Points on a hilly landscape, in no order, each with its height.
From any point a climber takes the steepest step (rise divided by distance) to one of its 5 nearest points. It stops when none of these is higher. Distance is the straight distance between rows; heights are no part of it.
diveb: [105 148 140 136 105 139 187 124 113]  height 539
figu: [113 147 170 168 129 150 150 135 120]  height 685
dof: [102 150 166 156 118 144 200 138 108]  height 355
vosak: [ 96 133  97 115  86  83 147  98 107]  height 481
rik: [141 131  95 100 102 122 117 114 131]  height 582
piv: [138 109 146 146 159 136  66 143 166]  height 332
rutaz: [124 134 101 103 102 115 129 105 123]  height 602
Bakeb: [165 105  64  63 134 106  88 116 129]  height 694
rofem: [ 93 146 191 190 141 150 162 149 122]  height 421
saz: [104 149 150 148 115 147 180 126 108]  height 502
votak: [171 122  97  95 134 134  95 128 131]  height 450
seto: [123 129  91  92  97  89 117 104 121]  height 541
Mup: [107 132 101 106  93  99 146 106 117]  height 635
topoz: [150 129 138 133 128 147 103 128 132]  height 47
zilet: [176 110  78  79 138 127  85 124 135]  height 701
rul: [153 128  92  88 117 126 104 115 136]  height 521
tid: [122 146 147 146 111 151 150 124 116]  height 516
Sefi: [103 147 120 119  95 112 166 113 114]  height 394
Mem: [132 141 116 115 103 130 125 116 123]  height 547
mopi: [154 137 118 116 125 143 104 124 127]  height 467
duka: [125 143 157 159 127 150 121 133 120]  height 652
vumop: [180  95  56  59 150 116  83 121 133]  height 569
bag: [123 136 161 166 136 150 111 134 134]  height 735
Zaguz: [106 149 130 129 100 136 165 118 115]  height 228
veduk: [150 121 145 143 148 142  81 135 143]  height 254
bobu: [177  93 117 117 180 135  55 148 151]  height 372
Lipu: [136 138 140 139 121 148 116 129 128]  height 162
reta: [131 117 154 153 156 142  74 140 163]  height 345
pes: [138 139 108 110 106 136 123 119 126]  height 568
nufe: [147 122  83  76 107 107 102 112 126]  height 587
Kom: [111 148 164 160 118 149 168 135 112]  height 549
muge: [132 126  78  88 107  92 107 105 123]  height 436
Gomi: [ 81 137 120 128  92  85 196 105 102]  height 720
Kamaf: [ 96 154 156 144 107 130 220 131 109]  height 384
sig: [199  90  76  85 172 139  66 140 134]  height 738
lib: [167 101 125 123 161 141  60 145 149]  height 375
pemu: [191  80  95 108 191 137  54 147 146]  height 480
zanu: [130 110 148 146 170 137  65 142 176]  height 328
Bam: [169 103  56  56 139 103  89 116 132]  height 638
viz: [141 140 126 122 114 140 121 125 122]  height 385
kav: [ 90 142 123 125  97 109 188 116 108]  height 605
Nase: [116 147 141 143 108 141 163 124 114]  height 454
fufi: [ 73 134 132 140  99  57 221 116  90]  height 453
pusuf: [162 111  68  66 126 105  92 113 130]  height 690
duli: [114 144 153 152 117 150 158 129 115]  height 588
tivu: [114 132  93 101  92  88 132 101 112]  height 699
fifu: [168  75 109 118 203 135  44 158 169]  height 370
mepes: [135 143 128 129 111 145 134 122 124]  height 262
riz: [ 90 135 183 181 152 143 118 141 147]  height 540
Vomi: [ 99 132 177 174 151 146 100 137 157]  height 561
pevu: [160 113 133 132 156 137  65 144 152]  height 310
zile: [ 97 151 168 153 112 136 216 143 109]  height 212
Rodu: [161 126 119 116 129 142  91 129 137]  height 736
modo: [100 148 144 139 106 133 203 127 109]  height 593
todi: [182 100 108 109 167 142  63 145 144]  height 462
sapu: [117 141 118 119  97 129 148 112 117]  height 363
pip: [ 95 147 136 133 102 116 200 121 106]  height 723
ripet: [147  77 112 119 204 135  47 153 197]  height 287
daf: [ 87 147 142 133 106 110 219 123 112]  height 621
repip: [114 131 165 171 141 144 105 140 149]  height 633
Rino: [169 111 121 121 145 141  77 136 135]  height 424
zodo: [158  98 130 131 171 139  56 144 157]  height 295
vid: [ 83 145 199 192 146 142 171 153 128]  height 476
Gipo: [124 126 159 158 145 146  85 135 150]  height 451
nire: [182 106 103  98 148 131  81 134 132]  height 489
Dopin: [ 77 138 134 136  98  78 220 112  98]  height 628
mog: [113 139 171 172 136 149 122 136 128]  height 673
Mez: [ 98 136 107 113  91 102 159 105 108]  height 544
gote: [ 97 146 196 183 138 145 197 157 118]  height 446
pok: [103 149 177 168 123 148 186 139 111]  height 378
fab: [ 95 142 181 183 143 146 144 144 135]  height 567
Zigub: [190  86  91  96 177 138  63 149 140]  height 519
punum: [ 87 135 117 125  93  87 174 103 102]  height 548
neti: [154  91 132 134 187 132  46 152 181]  height 227
sanuz: [183 105  84  82 147 135  78 130 133]  height 534
Fazeg: [ 99 151 184 169 126 141 212 147 111]  height 346
Lili: [105 140 110 113  98 113 152 108 116]  height 560
Kufo: [ 77 134 125 130  96  70 202 109 100]  height 648
limot: [ 95 146 125 127  94 122 182 113 108]  height 474

Where does a climber stop that starts at each point below?
Sefi: tivu
zodo: sig
veduk: bag
viz: tivu
saz: figu
neti: sig
mepes: tivu
vid: figu
pevu: Rodu
Mez: tivu
bobu: sig

Call two points neighbours if one is among the 5 nearest of the other. Go from one point of each pair to the other, from neighbour to neighbour, staying as high as possible. Name the lowest point that can't be avoided.
sig and zilet: sanuz
zilet and pip: Mez
figu and bag: mog
figu and pip: saz
tivu and zilet: rik

Two climbers start at each pair of points below. Name the first point that both come to, or write none.
piv and Lipu: bag
tid and dof: duli
pok and Nase: figu
